Each row is a point on a landscape with many peaks, with its height.
A climber steps from a point to whichever of its 5 nearest points has the largest rise for the distance, and stops where none of them is higher. Distance is the straight distance between rows; heights are no part of it.
q305 height 5.39: [152 145  97 104 148 124 180 130 135  98 146 141 101 136 135 151 128 128
  89 101 120 160  40 119 137 138 190 118 134 143 106  82 125 164 148 108
 115 138 126 112 153  87 139 115 137 110 113 160  91 143 156 102 122  90
 109 141 125 123 135 142 121 136 126 158]
q4 height 4.98: [153 155  72 129 138 147 158 127 128 112 102 106 107 135 113 119 171 143
 140 132 136 163  52 114 146 129 131 112 115 188 112 113 146 152 139 109
 130 123  88 120 158  94 123 120 137 135 121 168 113 131 147 135  88 112
  95 151 102 112 107 150 119 118 147 133]
q198 height 1.87: [127  32 136 129 109 125 116 120 134 120 164  74 123 121  97  94  98 154
 175 138 175 168 200 189 146  94  57 154 109  70 154 137  71 127 120 148
 116 127 145 143 103 139 105 128  97 139 125 125 154  94 112 141 160 153
 119 162 162 170 139 102 165  65 153 121]
q564 height 2.50: [103  92 135  98 135 113 119 126 130 124 127 121 142 126 116 127 108 127
 157 118 139  86 184 178 114 117  60 119 119 102 152 165 110 111 111 160
 101 131 141 146 107 165 115 147 134 144 157 116 167  74 101 118 155 166
 142 146 172 115 147  79 132 122 128 123]
q276 height 2.11: [116  63 132 195  81 128  94 111 108 129 154  83 109 121 108  89 147 174
 163 164 138 151 181 172  78 115  73 187  54  85 136 170 112  95 156 131
 129  93 122 158 102 128 128 111 126 119 106 129 148 109 114 121 154 151
  92 157 142 164 130 129 191 112 155 145]
q242 height 3.27: [132 103 156  81 125 105 148 135 117 110 143 129  98 130 131 106  86 112
 142 116 137 155 150 141 170 121 119 122 151 136 147 122 113 142 117 122
 116 124 128 136 120 121 111 138 113  82 139 136 113 146 136 119 135 134
 102 149 104 144 126 143 131  95 121 133]
q393 height 2.62: [ 96 150 144 140 133 131 107 133 130 152 120 173 152 132 152 151 135 122
 116 128  97  82 154 123 139 140 135 130 106 124 121 128 131 126 141 126
 138 133 148 135 132 163 128 131 143 171 132  96 128 146  79 158 151 129
 145 109 148 116 148 116 124 192 138  98]
q84 height 1.76: [115  81 124 135 123 110 135 113 127 128 134 104 139 141 133 102 106 157
 136 123 148 128 233 170 111  89  97 155 102  76 158 166 106 141 136 164
 116 109 132 147 113 155 121 132 120 119 143  91 163  89  84 137 166 161
 122 128 196 157 145  86 132 109 149 111]
q593 height 3.76: [129 128  84 214  95 176  88 143 125 155 136 117 118 124 106 114 180 151
 103 118 106 140 127 134  91 138 102 171  92 185 130 153 131 129 140 106
 150  82 125 151 124 109 169 108 164 125 104 155 130 134  95 123 148  93
 119 114 136 119 128  97 182 151 136 126]
q892 height 6.67: [167 149 138  97 112 114 163 141 110  88 161 107 126 142 115 119 113 139
 105 148 133 168  77  89 164 119 145 122 166 145 106  93 140 143 119 101
 150 119 107 130 136 130 147 117 108 131 121 141 106 137 167 129 104 111
 109 136  93 105 131 178 128 117 141 155]
q997 height 5.42: [122 101 146 180  95 148  86 130 116 143 136 144 128 117 133  92 137 150
 113 162 118 128 194 156 106 107 123 169 100 125  99 166 121  86 136 119
 142  77 120 148 110 155 144 117 154 147 132 131 139 131  70 105 172 145
 124 111 128 122 144  91 191 144 127 130]
q320 height 3.90: [117 132 112 145 187 107 168 108 140 139 102 183  97 136 174 199 155 115
  77  62 115 114 110 123 122 154 151 122 121 149 130 123 149 160 130 138
 118 154 164 129 116  90 129 134 160  67 126 130 122 156 126  87 152 112
 103 140 177  84 131  71  87 167 102 110]
q855 height 3.88: [122 123 124 110 123 136 123 130 125 119 158 112 126 148 110 101 139  97
 163 129 124 134 129 159 134 124  98 105 132 128 161 118 110 144 122 135
 126 109 104 130 128 131 138 126  95 159 128 133 140 133 139 157 112 122
 130 141 116 121 100 155 110 103 128 122]
q664 height 1.69: [104  29  95 175 100 146 130 102 124 150 183  46  91 126 113 107 106 153
 164 122 163 163 199 184 146  75  67 178  95  79 166 143  96 140 161 159
 115 114 141 126 112 127 130 125 127 117 121 134 151 100 112 137 148 148
 108 180 153 154 140  73 163 110 157 132]
q732 height 2.22: [115 123 147 124 152 124 119 135 127 149 132 138 118 137 152 133 133 107
 126 133 125 127 180 143 125 137 116 140 131 127 124 120 142 122 122 110
 151 131 139 120 124 150 116 142 164 109 112 103 109 135 107 100 146 129
 131 141 152 108 156 103 131 187 107 110]
q381 height 5.40: [151 194 101 164 139 131 117 153 135 124 119 157 122 103 124 118 167 129
  91 138  97 146  56  92 138 123 183 148 140 170 106 127 157 124 123  81
 147 103 107 133 153 108 155 111 182 147  98 160  84 159 144 112 135 101
  99 104  91 110 120 183 176 186 159 132]
q691 height 3.98: [127 130  79 165 153 154 130 114 130 152 153 154 116 114 146 133 185 136
 102 105 108 152  86 112 125 136 148 125 119 159 136 115 140 157 140 118
 145 133 123 162 148  76 163 130 174 125 118 170  78 151 136  81 140 113
  84 149 136  85 121 111 128 187 129 136]
q789 height 4.46: [173 139 161  86 125 115 134 126 122  88 136 100 145 140 131 102  83  85
 126 135 127 156 148 129 151 103 161 143 140 140 133 111 125 111  78 128
 143 123 128 136 129 132  98 124 119 117 124 121  97 124 144 128 127 106
 136 150  78 153 141 172 131 112 132 170]
q837 height 5.14: [144 177  69 128 141 156 159 113 140 120 121 126 140 131 124 153 177 155
 104 126 113 155  20  99 119 127 160  83 128 179 123 104 156 157 151  78
 126 155  92 111 170  89 173 104 148 162 114 185  82 134 167 157  88 100
  98 120 112  92  92 160 132 156 150 135]
q433 height 5.92: [125 166 118 134 152 107 132 125 147 144 120 175 130 141 151 179 162 126
  94 108 100  86  43 109 123 167 164  78 139 163 109 112 162 118 138 113
 114 162 117 108 176 119 122 109 141 133 141 112 117 148 159 139 108 113
 137 104 129  90 127 158 104 171 126 155]
q227 height 3.09: [111 158 141 177 142 154  90 141 174 166 148 201 145 130 135 142 186 135
 103 134 101  95 150 133 107 132 141 125 101 147 109 146 155 120 148 112
 135 131 147 147 121 168 149 118 173 159 125 128 106 142  82 116 152 132
 131 114 140 103 124 109 153 201 118 140]
q912 height 5.93: [150 193 100 130 134 113 148 147 160 126 146 156 139 141 138 155 150 141
  45 109  88 124  18  87 152 148 230  95 143 191  94 107 150 122 132 102
 123 137 100 122 164 124 132  98 136 145 126 145  96 157 144 117 118  82
 121 111  66 122 130 183 123 171 116 163]
q566 height 4.60: [132 150  96 167 131 165 111 150 143 146 130 121 127 142 107 128 169 133
 128 143 117 115 101 116 125 128 112 130  92 187 138 150 140 142 151 119
 149 106 109 140 127 101 157 128 145 157 121 147 111 141 117 146 117 112
 122 134 111 125  88 131 139 143 134 130]
q582 height 3.91: [109 109 116 146 133 130 136 128 137 170 120 143 129 130 130 119 161 118
 118 116 144 126 142 169 117 128 128 119  96 134 153 138 141 142 140 133
 127 128 134 135 129 112 142 138 147 124 125 129 127 126 104 112 133 139
  92 135 144  93 111  93 131 146 124 117]
q623 height 2.88: [ 99 125 150 188 113 150  57 139 112 173 100 143 148 104 133 119 139 154
 155 175 126 100 184 138  82 128 124 152  74 136 100 184 126  63 155 121
 152  81 122 132 109 155 167 115 164 179 132 133 152 143  72 129 170 143
 143 105 123 113 153 110 177 161 157 138]
q332 height 2.42: [ 82  86 137 151 135 165 120 116 144 157 139 154 133 111 124 122 159 159
 142 148 141 100 179 170  95 100  86 160  82 105 151 150 140 124 127 149
 110 125 153 141 108 136 146 132 130 164 143 129 147 100  75 130 172 140
 124 159 143 121 137  89 136 159 139 116]
q906 height 4.96: [157 158 117  76 168 130 175 123 123 116 130 122 114 138 134 147 154 141
 133 100 145 117  28  93 135 145 157  87 168 142 126 108 160 161 134 140
 104 150 114 123 136 108 161 128 126 116 119 144 128 128 178 148  72 123
 134 128 135 117 117 135  85 100 130 135]
q549 height 1.99: [ 99 113 157 112  87 178  58 144 114 156 148  92 153 150 107 102  95 129
 166 180 113 102 130 132  98 120  96 104  97 112  87 155 112  57 139 138
 145 126 122 135 109 166 130 113  78 181 168 110 160 129 125 164 123 129
 156  84  91 135 121 166 156 104 179 125]
q418 height 2.60: [121 154 116 133  83 183  27 143 124 145 126 100 142 158  98 139 149 131
 116 203 121 109  91 116 108 116 101 123  92 171  87 171 126  46 133 111
 139 102 122 115 131 131 166 122 129 218 144 116 148 129 129 170  80 123
 146  94  83 116 111 177 192 122 180 125]
q808 height 2.20: [160  99 165  62 120  89 117 130  94  76 149  97 154 144 105  93  79  96
 167 138 142 157 166 116 148 125 114 125 139  67 140 128 124 116  87 150
 127 119 130 101 133 161  57 140  75 153 137 109 151 118 127 136  90 139
 141 123  92 155 152 159 118  77 142 141]
q424 height 4.37: [ 92 121 122 122 161 117 152 111 132 127 112 138 128 132 166 168 131 124
 129  74 143 114 132 144 115 159 110 118 149 124 126 138 131 157 129 128
 128 169 155 116 153 104 130 147 142  95 146 107 132 130 151 116 106 151
 162 127 178 124 121  78 100 139 106  98]
q812 height 4.42: [150 110  92  86 138 117 207 130 123  79 105  93  95 111 126 147  91 126
 134  96 156 137  57 115 156 143 141 101 153 146 145  85 124 163 139 121
 140 150 100 122 145 104 160 134  97  92 123 160 116 107 184 137 108  81
 103 141  86 148 120 145  93  65 125 133]
q620 height 3.96: [118 138  38 189 145 173 148 114 142 137 129  89 106 118 137 121 166 147
 138 128 121 145 114 127 147 130 106 132 105 172 152 118 107 174 152  99
 133  96 117 141 146  89 168 129 161 118 112 149  86 139 146 105 125 107
  89 177 148 106  91  92 124 144 136 132]
q689 height 3.08: [135 143 141 135 149 134 150 118 123 140 123 158  82 127 134 138 147 132
 104 115 122 145 138 122 126 141 141 155 148 141 131 111 147 160 119 117
 136 119 150 142 128 116 145 120 134 111 133 129 105 149 113  87 161 128
 118 150 135 133 136 110 111 172 114 124]
q597 height 3.89: [108 107 139 115 167 108 142 123 130 134 101 147 124 122 146 146 107 102
 139  99 165 133 195 143 147 132  94 149 126 106 142 128 135 151 120 158
 115 165 179 143 123 116 102 179 142  76 117 109 137 113 112 106 138 186
 136 142 205 131 160  67 122 105 110  87]
q796 height 0.99: [103 129 151 141 123  95 101 110 137 142 137 146 134 117 154 112 118 137
 120 130 123 115 248 143  94 108 114 155  89  84 148 150 108  99 126 139
 127 139 138 130  93 153  88 153 132 116 136  78 129  95  62  88 174 155
 104 133 205 124 179  76 130 124 131 104]
q833 height 5.06: [105 123  40 135 146 153 174  98 137 150 126 122  64  97 145 151 143 124
 152  94 139 160  79 138 173 128 121 129 143 153 161  89 120 189 183 118
 121 164 121 110 137  64 160 155 146  58 111 158 111 105 149 110 103 114
 108 171 167 126 132  72  88 111 122 120]
q479 height 5.31: [124 180  98 102 144 140 177 113 165 121  95 153 112 106 136 152 180 156
 126 110 118  96  39  99 117 165 154  63 145 125 147 139 174 142 160 121
  88 164 133 107 167 110 180 132 135 139 132 152 125 124 164 159  87 107
 126 124 149  90  80 117  88 122 124 129]
q533 height 2.86: [127  91 113 148  94 131 126 133 126 137 143  94 132 124 118  88 113 152
 156 151 138 136 166 141 129 116  81 144  91 121 133 134  91 114 146 152
 124  91 118 137 126 134 129 119 114 139 131 118 140 116 122 144 130 137
 125 140 125 163 121 132 157 111 133 115]
q329 height 1.94: [150  90 151 141 122 103  84 110 116 135 132 110 131 137 125  94 102 110
 139 141 126 168 224 151 132 105 104 166 122  91 170 147 116 131 123 128
 107 112 144 155 107 156  84 120 132 115 132 119 132 133  97 111 171 141
 108 141 129 160 173 105 150 118 102 115]
q38 height 2.41: [104 136 147 159 108 137  71 145 137 152 133 142 161 135 114 127 141 132
 163 188 121  93 154 130  94 115 109 112 111 114 121 152 126  80 137 133
 138 111 117 125 110 158 135 114 116 188 140 113 133 118  98 152 131 128
 156 111 119 134 129 128 136 140 149 103]
q555 height 5.25: [141 133 182  72  94 113 116 116 123 108  99 126 165 137 150 125  98 106
 127 116 124  99 174 131 135 131 120 123 170  96 133 149  97  91  78 175
 135 133 126 132 142 167  61 180  88 132 136  86 152 127 144 127 126 153
 159  96 134 148 177 140 125 116 115 120]
q600 height 0.93: [126 146 181 117 106 110  90 150 113 153 140 128 164 123 128 104 111  82
 155 182 117  98 177 138 141 110 130 129 130  70 140 162 103  85 104 163
 135 102 128 125  90 193 106 124 101 165 149 100 160 139  98 148 112 144
 148  89 123 150 149 130 111 139 134 132]
q407 height 5.00: [147 178 134 133 112 129  98 149 116 112 136 150 143 141 111 118 134 148
  91 178 102 137 105  93 139 122 173 145 117 187  93 133 131 122 136  84
 162  98 106 104 128 123 140 114 162 157 124 135  84 150 125 144 110 104
 133 108  98 121 125 170 163 169 154 156]
q951 height 4.53: [147 117 102 103 147  93 207 114 146 102 102 121  91 121 145 173  79 112
 103  59 157 158 126 111 152 140 160 118 153 110 132  86  83 176 111 131
  99 146 152 105 143 105 122 132 107  32 135 125 146 139 168 106 154 137
 138 155 150 152 140  60  82  85  97 109]
q577 height 5.05: [144 125 123 102  94 144 137 143 117  92 159  96 127 150 104  83 104 139
 147 174 143 140 116 130 143 113 136 126 121 133 137 120 122 119 111 119
 150 118 103 109 129 131 111 119  98 150 137 132 103 102 159 163 101 123
 113 139  74 164 114 188 175 100 150 122]
q249 height 3.92: [143 109 127 131 100 124  87 158 122  96 134  91 119 145  68  84 108 137
 133 190 135 146 108 123 114 102 100 148 111 166  96 139 109  83 116 108
 172 126 100 124 108 134 143 101 125 168 147 120 142 113 150 200 107 102
 110 150  79 179 109 172 164  78 177 132]
q126 height 3.28: [107 162 161 131 116 143  82 144 116 158 135 145 146 137 126 116 127 109
 146 159 113  94 130 118 125 119 117 106 113 135  99 141 119 105 141 131
 140 109 115 117 115 156 120 106 116 185 155 115 123 141 117 147 104 124
 162  95 100 109 119 149 142 155 137 130]
q88 height 5.72: [144 173 130 124 136  98 126 157 149 120 101 147 144 122 109 128 112 138
  72 121  87 150  74 102 152 139 226 121 147 184  93  86 165 105 121  92
 129 131 121 140 138 116 117 117 140 134 121 150  86 159 119 112 126  98
 117 104  68 138 129 168 141 175 128 158]
q172 height 1.62: [135 125 181  84 106  85  97 136 113 125 117 104 173 136 107 114  72 115
 159 159 126 121 211 134 143 129 123 126 171  58 126 151 114  63  99 151
 136 132 137 109  97 191  74 150  82 158 138  80 162 127 123 127 120 149
 161  78 145 142 193 139 125 102 128 116]
q882 height 5.15: [156 157 132  65 152 117 176 117 110  76  98 131 128 113 130 165 108 150
 149  85 154 124  56 114 129 163 131  91 167 114 157 127 126 148 121 133
 112 155 115 106 139 122 124 142 107 100 132 141 128 115 186 143  90 114
 147 130 132 141 105 122  93  66 122 118]
q315 height 2.72: [134 157 135 199 107 115  81 129 116 155 141 159 135 110 147 111 163 127
  87 134 120 133 152 107 114 128 133 141 109 130 109 139 151 138 145  93
 151  97 134 136 103 147 152 108 184 150  88 130 103 133  72 101 180 141
 128 119 133 108 136 112 167 197 112 124]
q928 height 2.43: [130 110 175  76 142  83 134 118 117 119 152 110 143 150 124 101  77 115
 158 110 156 167 191 133 142 103  88 143 157  69 163 116 110 140 104 153
 115 120 140 135 135 144  80 158  96 121 133 117 151  97 131 144 134 162
 149 126 156 143 128 119 124  91 117 130]
q764 height 1.66: [120  93 174 135  98 155  85 127 119 155 149 110 134 152 104 107 124 147
 177 178 130 108 141 143 100 133  77 100  81 100 126 173 120  63 123 157
 117 129 107 140 125 137 154 132 103 172 148 127 161 105 115 154 131 143
 138 127 128 110 110 157 160 100 168 117]
q149 height 5.37: [162 133 106 113 143 111 208 135 138  97  98 140 108 131 141 192 118 118
 107  70 142 130  70 106 155 152 172 114 161 129 132  86 128 177 128 134
  89 154 124 107 138 103 129 116 105  67 116 134 139 133 151 115 126 106
 140 120 118 134 112 128  80  81 102 123]
q477 height 2.29: [138  71 113 140 103 133 100 135 136 124 144  51 140 131  69  78 114 140
 176 160 148 146 168 150 141 115  91 146 119 104 136 125 102 136 142 150
 149 119 113 117 123 145 110  99 111 150 115 129 151 110 141 149 103 134
 115 159 111 167  95 143 154  80 141 155]
q334 height 2.21: [131  58 139 138  95 141  91  99 116 141 154  71 121 149  98  75 105 162
 175 175 127 148 166 169  98 120  69 177  73 109 101 161 114  98 146 142
 117 103 131 156 105 137  95 123  89 154 127 134 152  96 147 163 131 133
 126 158 118 180 110 131 183 100 151 130]
q314 height 3.01: [120 123 139 137  63 159  29 143 114 150 131  98 128 150  91 119 132 145
 142 191 114 104 111 102  89 135  91 169  91 157  92 151 116  64 137 126
 166 104 115 113 115 133 146 119 105 179 128 111 146 149 129 162  82 109
 119 106  96 161 117 169 180 119 174 143]
q229 height 2.87: [139 150 174  47 130 125 133 126  90 103 114 125 140 128 132 122  87 111
 146 133 164 123 134 118 152 131  89 101 188  89 142 121 115 110  80 156
 118 139 123 117 147 160  72 159 104 130 140  93 148 109 141 129  96 129
 152 109 117 129 143 126  91  95 121 125]
q140 height 5.44: [143 138 128  74 132 108 161 100 113  84 115 108 126 134 129 162 122 133
 158 108 180 101  86 124 146 191 102 118 171 102 149 117 151 154 153 136
 111 157 153 122 137 104 136 132  90  83 134 121 168 103 189 138  81 145
 119 134 161 116  98 116  62  75 131 111]
q608 height 5.43: [110 161  78 172 167 113 171 131 147 138 127 174  94 113 161 184 177 119
  55  85  61 129  54 100  98 135 180 111 133 171 120 115 178 143 160 113
 135 152 136 124 147 122 155 121 167  99 103 141  99 172 115  85 142 106
 112 136 149 103 130 126 117 211 114 126]
q524 height 4.64: [129 123 105 120 155 104 198 132 149 119 123 137  93 131 159 166 102 114
  81  70 138 128  85 116 138 140 170 110 162 171 122  79 120 144 133 118
 119 159 154 130 149 109 120 144 118  63 134 145 123 147 141  98 145 123
 124 148 130 128 113 100  56 117  96 141]
q653 height 6.20: [136 128  83  95 165 143 179 106 125 123  98 124  96 109 134 170 145 139
 156  58 170 104  81 143 142 161 111  93 152 117 154 139 121 172 149 150
 120 157 139 117 135  81 132 159 142  80 137 159 155  96 168 134 103 104
 127 139 192 132  74  74  71  87 127 102]
q376 height 3.74: [151 119 159  91 143  86 187 121 150  75 111 138 120 133 156 147  57  93
 112  73 127 146 116 116 144 134 159 142 155 125 129 101 112 139  87 151
  96 137 162 115 146 120  94 136  93  72 146 127 132 132 123 128 142 129
 146 141 122 160 125 112  96  95  82 136]
q682 height 1.79: [117 138 171 142 100 126  47 166 133 145 125 147 174 116 130 106 103 110
 106 171 111  90 162 105 128 123 172 144 117 128  81 126 144  57  94 104
 174 116 123 137  90 184  96 117 116 189 123 103 124 138 117 133 106 136
 165  88  74 142 149 170 158 151 127 130]
q785 height 3.52: [140  70 102 112 118 127 172 113 110  87 141  60 105 124 120 102  85 118
 176 146 178 171 121 151 168 100  96 140 161 113 150 126 122 171 121 131
 125 130 128 122 122  90  97 130 102  91 130 130 137  99 160 133 116 129
  88 170 122 153 116 122 102  76 127 128]
q221 height 4.52: [139 145 123 118 155  77 163 121 154 119 101 181 126 134 165 201 129 124
  81  77 119  99  85 100 117 175 157  85 158 143 112 119 125 160 125 148
  79 154 142 103 152 105 104 120 120  83 130 136 137 156 153 140 119 131
 151 111 157 117 129 120  61 109  85 120]
q87 height 2.70: [133  96 129  98 123 147 121 142 123 123 129  93 148 149  80 105 110 137
 190 157 153 111 149 157 121 119  68 114 117  86 160 162 111 112 105 177
 117 128 145 130 120 154 126 134  81 148 156 101 173 100 149 152  94 139
 162 114 145 139 106 142 123  74 135 109]
q288 height 0.55: [180 112 174 114 100  86  82 135 102 120 167  91 159 142 138  69  68  80
 152 142 136 177 214 127 129  91 137 169 142  85 110 114 128 104  90 148
 145 111 142 155 103 161  59 123  83 110 135 121 137 121 129 149 177 135
 122 105  95 176 174 168 161  95 124 152]
q308 height 6.49: [144  90 146 131 138  96 160  87 117 127 119 124 115 119 131 151  79  97
 126  85 145 158 182 137 135 123 139 153 127 112 149 103 111 142 107 149
  91 152 157 153 126 110 123 159 125  53 121 140 120 162 102  98 171 158
 115 161 159 136 156  80 129 121  93 127]
q727 height 3.93: [115 161 161 105 127 128 133 142 141 146 122 166 150 114 125 139 153 106
 116 133 116  84 105 117 142 129 120  83 126 115 105 134 149 113 102 134
 121 137 126  88 129 158  96 133 138 174 133  98 137 166 133 121 111 137
 174 102 147 119 158 165  95 171 127 124]
q66 height 3.15: [141 104 147 110 124  93 118 139 109 138 126 130 121 113 142 111 128 101
 110 110 127 138 206 145 122 109 103 161 137 111 146 121 129 140 131 123
 124 123 142 160 133 145 106 135 140  70 118 107 116 129  91 120 161 146
 116 134 131 149 176 110 141 153 103 118]
q661 height 5.26: [120 174 117 117 140 167 132 137 135 158 123 166 132 153 120 156 166 143
 122 158 116  97  81 105 132 139 139  89 134 152 123 134 171 137 136 104
 116 154 111 118 146 126 133 112 131 173 143 130 103 134 149 151 102 116
 148  93 118 101  95 155 127 159 116 124]
q299 height 4.62: [ 96 132  66 144 155 169 150 131 140 157 118 156 124 117 126 125 179 132
 140 106 125  99  74 137 117 136 106 130 115 160 154 132 137 168 150 111
 142 151 122 124 130  87 165 126 161 134 113 146 116 128 129 123 118 122
 116 154 158  63  88  78  97 153 132 125]
q117 height 3.60: [120 106 115 176 104 151  97 129 129 146 124 118 126 105 133  97 173 164
 143 149 127 129 146 144  94 117 103 159  89 150 132 158 121 132 153 135
 150 111 114 159 119 137 158 110 155 152 145 138 143 154 109 120 152 129
 137 157 124 117  99 109 155 165 146 124]
q576 height 3.94: [114 110 117 110 129 155 140 146 139 129 139 112 143 134 124 116 134 113
 169  97 158  91 155 159 119 118  83 106 134 108 148 163 122 141 123 155
 117 121 133 113 129 146 144 144 102 141 133 106 145  94 134 137 115 136
 152 112 157 107  91  85 108  97 110  90]
q268 height 5.59: [144 180 100 102 146 129 177 118 133  72 121 117 125 142 126 152 130 165
  93 120 149 149  19 120 148 110 164  82 179 169 111  82 129 156  87  98
 136 150  96 102 161 101 159 116 126 138 116 166  94 130 197 144  80 122
  90 130  90 122 110 175  97 118 139 152]
q666 height 3.56: [139 118 101 101 141 138 163 111 111  78 144  83 107 113 130 100 113 120
 143 120 143 148  94 148 142 124 122 126 149 124 137 120 112 175 111 124
 122 123 115 114 129 108 135 140 113 103 105 128 129 103 170 132 107 114
 115 171 139 120 130 144 112 107 150 128]
q264 height 5.41: [119 127 113  85 145 128 153 115 132 104 108 129 125 124 145 152 109 144
 162  88 153 115 150 148 144 140  92 131 169  88 135 116 133 164 139 163
 106 166 155 123 129 107 132 168 124  97 139 126 177  94 152 120  90 166
 140 131 190 132 115  94  98  84 108  94]
q900 height 1.01: [119 124 164 129 144 118  87 148 121 128 110 122 149 137 145 119 120 101
 154 145 131 119 184 154 109 127 120 146 126  86 130 156 113  94 100 153
 123 110 134 152 112 179 109 145 122 167 151  93 164 132  92 102 166 142
 165  95 150 141 139 131 118 121 137  99]
q751 height 1.42: [137  74 160 202 104 111  87 108  95 115 164 101 112 116 135  98  98 166
 147 139 145 172 252 179 101 107 106 185  89  83 141 153 115 119 165 123
 112 113 137 180  75 123 122 127 143 101 123 118 157 103  78 122 184 142
 109 122 147 164 163  92 170 108 124 126]
q908 height 4.45: [182 128 112  87 153  71 204 122 144  75 111 105 102 133 149 161  65 121
 109  57 171 170  76 100 171 128 164 114 175 130 154  74 112 174 123 127
 111 144 140  98 120  93 134 145  82  50 136 146 128 123 167 132 145 117
 117 131  93 177 116 122  87  42  98 116]
q918 height 6.71: [113 161 127 129 145 126 144 130 146 150 117 195 138 116 149 166 157 136
  65 119  78 113  52 123 124 153 197 116 145 163  99 107 137 108 144 100
 130 153 130 130 149 108 140 115 143 110 125 147 103 161 135 114 137  96
 121 117 111 102 135 170 121 200 115 147]
q681 height 5.27: [143 146 136 107 158  95 186 153 145 106 105 161 109 141 148 166 138 138
  74 101 112 113  41  92 124 147 201  76 156 154 103  97 160 141 117 123
 110 176 127 110 154 100 141 102 113 117 107 155 131 148 157 103 112 109
 126 115 125  97 108 165  87 113 102 140]
q843 height 3.80: [ 93 150 114 181 154 165 123 120 147 181 130 172 124 117 151 139 201 147
 138  89 110 101 107 118 109 146 130 107 102 152 134 127 164 146 162 115
 116 144 152 143 120  99 169 124 181 149 130 134 120 148 121 113 116 114
 123 125 157  66 159 110 135 190 116 117]
q736 height 1.70: [145 139 180 106 104 121  91 145 117 120 130 124 159 130 124  81  77 100
 141 189 117 134 169 111 143 110 146 142 125  94  96 108  93  96 109 128
 166 120 117 133 114 177  83 123 104 149 108 104 132 132 119 143 118 132
 123  88  75 163 136 191 157 109 133 125]
q834 height 4.26: [121 114 109 126 148 107 187  80 122 144 117 151  78 118 140 160 118 110
 112  77 140 155 116 122 136 134 130 130 140 128 149  84 130 183 142 141
  92 150 149 128 121  83 126 153 134  27  99 150 110 125 128  86 162 128
 112 170 125 155 144  78 129 142  94 130]
q457 height 4.69: [112 159 103 111 145 171 143 128 134 130 112 115 141 134 117 129 152 119
 158 124 143  90  81 109 116 165 102 101 149 125 155 134 133 146 126 134
 121 163 132 105 147 119 142 156 122 134 147 137 142 117 169 148  67 118
 154 128 136  92  81 132  97  95 133 136]
q579 height 4.25: [126 160 151 148 136 154 100 146 126 161 112 148 153 115 116 122 156 128
 107 161  81  90 111 111 122 141 153 129 111 155  88 139 133 110 148  99
 143 104 120 124 123 147 146 119 156 183 125 109 123 147 106 118 151 123
 150  82  92 114 129 151 136 181 124 151]
q542 height 6.28: [157 142 115  93 132  94 188 141 143  95 116 158 120 144 133 167 108 115
  85  94  88 150  55  78 159 132 178  84 173 145 104 102 126 132 108 104
 104 150 120  86 145 101 111 125 120  79 124 135 104 144 142 122 150 115
 126 134  92 150 125 170  92  98  90 162]
q766 height 1.68: [ 87 113 150 183 100 134  42 161 127 147 120 141 167 123  96 112 147 148
 111 205  76 132 178  86  87 132 150 167  94 147  74 171 124  65 116 104
 170  86 101 130 100 147 148 112 153 170 112 128 132 154  86 150 151 125
 147  86  80 140 150 142 178 154 119 159]
q12 height 3.40: [151 165 161 120 108 105  91 146 107 119 142 126 165 139 148 120 116 114
 121 148 114 128 145 123 143 122 149 148 131 131  88 122 137 123 116 117
 170 113 133 153 134 146  96 117 132 131 131 126 127 147 134 120 135 136
 142 124  85 128 157 166 142 169 124 150]
q474 height 3.58: [118 154 108 208 135 160  97 129 148 148 134 159 111 103 120 135 186 131
  92 108  90 145 118 107 111 122 165 130 102 163 127 117 157 164 162 103
 136 115 123 142 129 126 170 116 191 133 125 158  79 166  85  95 152 104
 117 114 139  74 120 111 147 205 127 135]
q213 height 4.59: [127 161 126 181 118 136  89 123 114 134 114 146 126 102 146 120 148 135
  80 151  97 155 142  76 122 144 189 141 131 167 125 122 151 138 119  69
 149 100 113 146 123 135 138 122 194 150  95 154  73 171 120 109 156 117
 130 100 119 134 136 181 168 203 130 148]
q827 height 3.49: [129 116 163  96 126 108 153 118 131 138 105 152 145 121 133 178 114 109
  94  92 119 112 114 128 147 163 140 116 159 107 114 111 120 116  96 152
 117 158 141 104 134 122 112 120 116  99 140 100 119 140 131 126 123 147
 164 119 143 146 126 147  95 124  94 130]
q619 height 3.45: [102 121  97 135 135 133 153 116 125 146 152 108 104 121 127 121 143 132
 153 110 153 126 132 147 136 121 135 141 138 132 154 117 124 157 149 132
 128  91 113 113 155 102 132 121 138 117 101 144 122 105 141 124 116 132
 106 165 137 113  91 118 120 107 111 109]
q163 height 4.14: [139  85  89 125 134 145 166 109 121 117 135 120  86 107 140 124  94 111
 134 102 148 154 139 129 149  99 135 130 146 137 161 102 113 170 136 128
 116 129 139 147 126  82 127 131 119  58 112 138  96 104 135 106 136 113
  88 174 121 110 145  96 125 111 132 133]
q386 height 1.63: [119 123 187 144 108 113  89 137 100 148 125 142 162 118 139 101 127 104
 125 164 111 138 214 118 109 117 145 180 109  92 122 132 136  74 111 130
 140  99 116 133 100 176 101 125 136 147 113 117 132 117  77 114 139 145
 152 101 114 129 157 141 148 127 135 136]
q931 height 5.90: [ 91 131 108 137 140 162 133 139 160 155 120 140 129 106 117 141 170 131
 161 120 125  89 100 149 110 116  89  86 120 135 147 136 146 130 132 125
 116 135 117 119 142 123 153 111 126 170 143 130 153 110 110 150 121 142
 134 141 147  83 111 105 117 123 115 118]
q491 height 3.51: [118 150 164  93 116 143 121 124 125 121 123 131 161 159 100 120 119 102
 132 174 135 127 117 133 135 120 114 108 148 119 132 140 135 110 107 149
 137 129 121 101 136 159 131 119 108 173 145 106 121 112 146 156  88 145
 153 103  98 125 117 177 101 112 139 122]
q719 height 2.05: [ 81 126 165 176 128 144  95 106 124 144 128 145 145 110 120 121 143 136
 135 151 121  81 217 149  94 117  96 154  90  74 127 159 124  87 130 157
 126 119 152 146 103 152 129 138 151 157 144  96 152 104  79 117 164 172
 145 121 178 132 143  94 144 152 152 111]

Call two points neighbours if one is among the 5 nearest of the other. Go from one point of each pair to the other, from neighbour to neighbour, staying as high as possible. Name the lowest point that can't be avoided.
q931 and q308 | q834
q653 and q997 | q593
q555 and q918 | q229
q653 and q892 | q882
q542 and q892 | q305

Where does a climber stop that starts at each point below?
q334 | q931
q198 | q931
q549 | q918
q664 | q931
q38 | q918
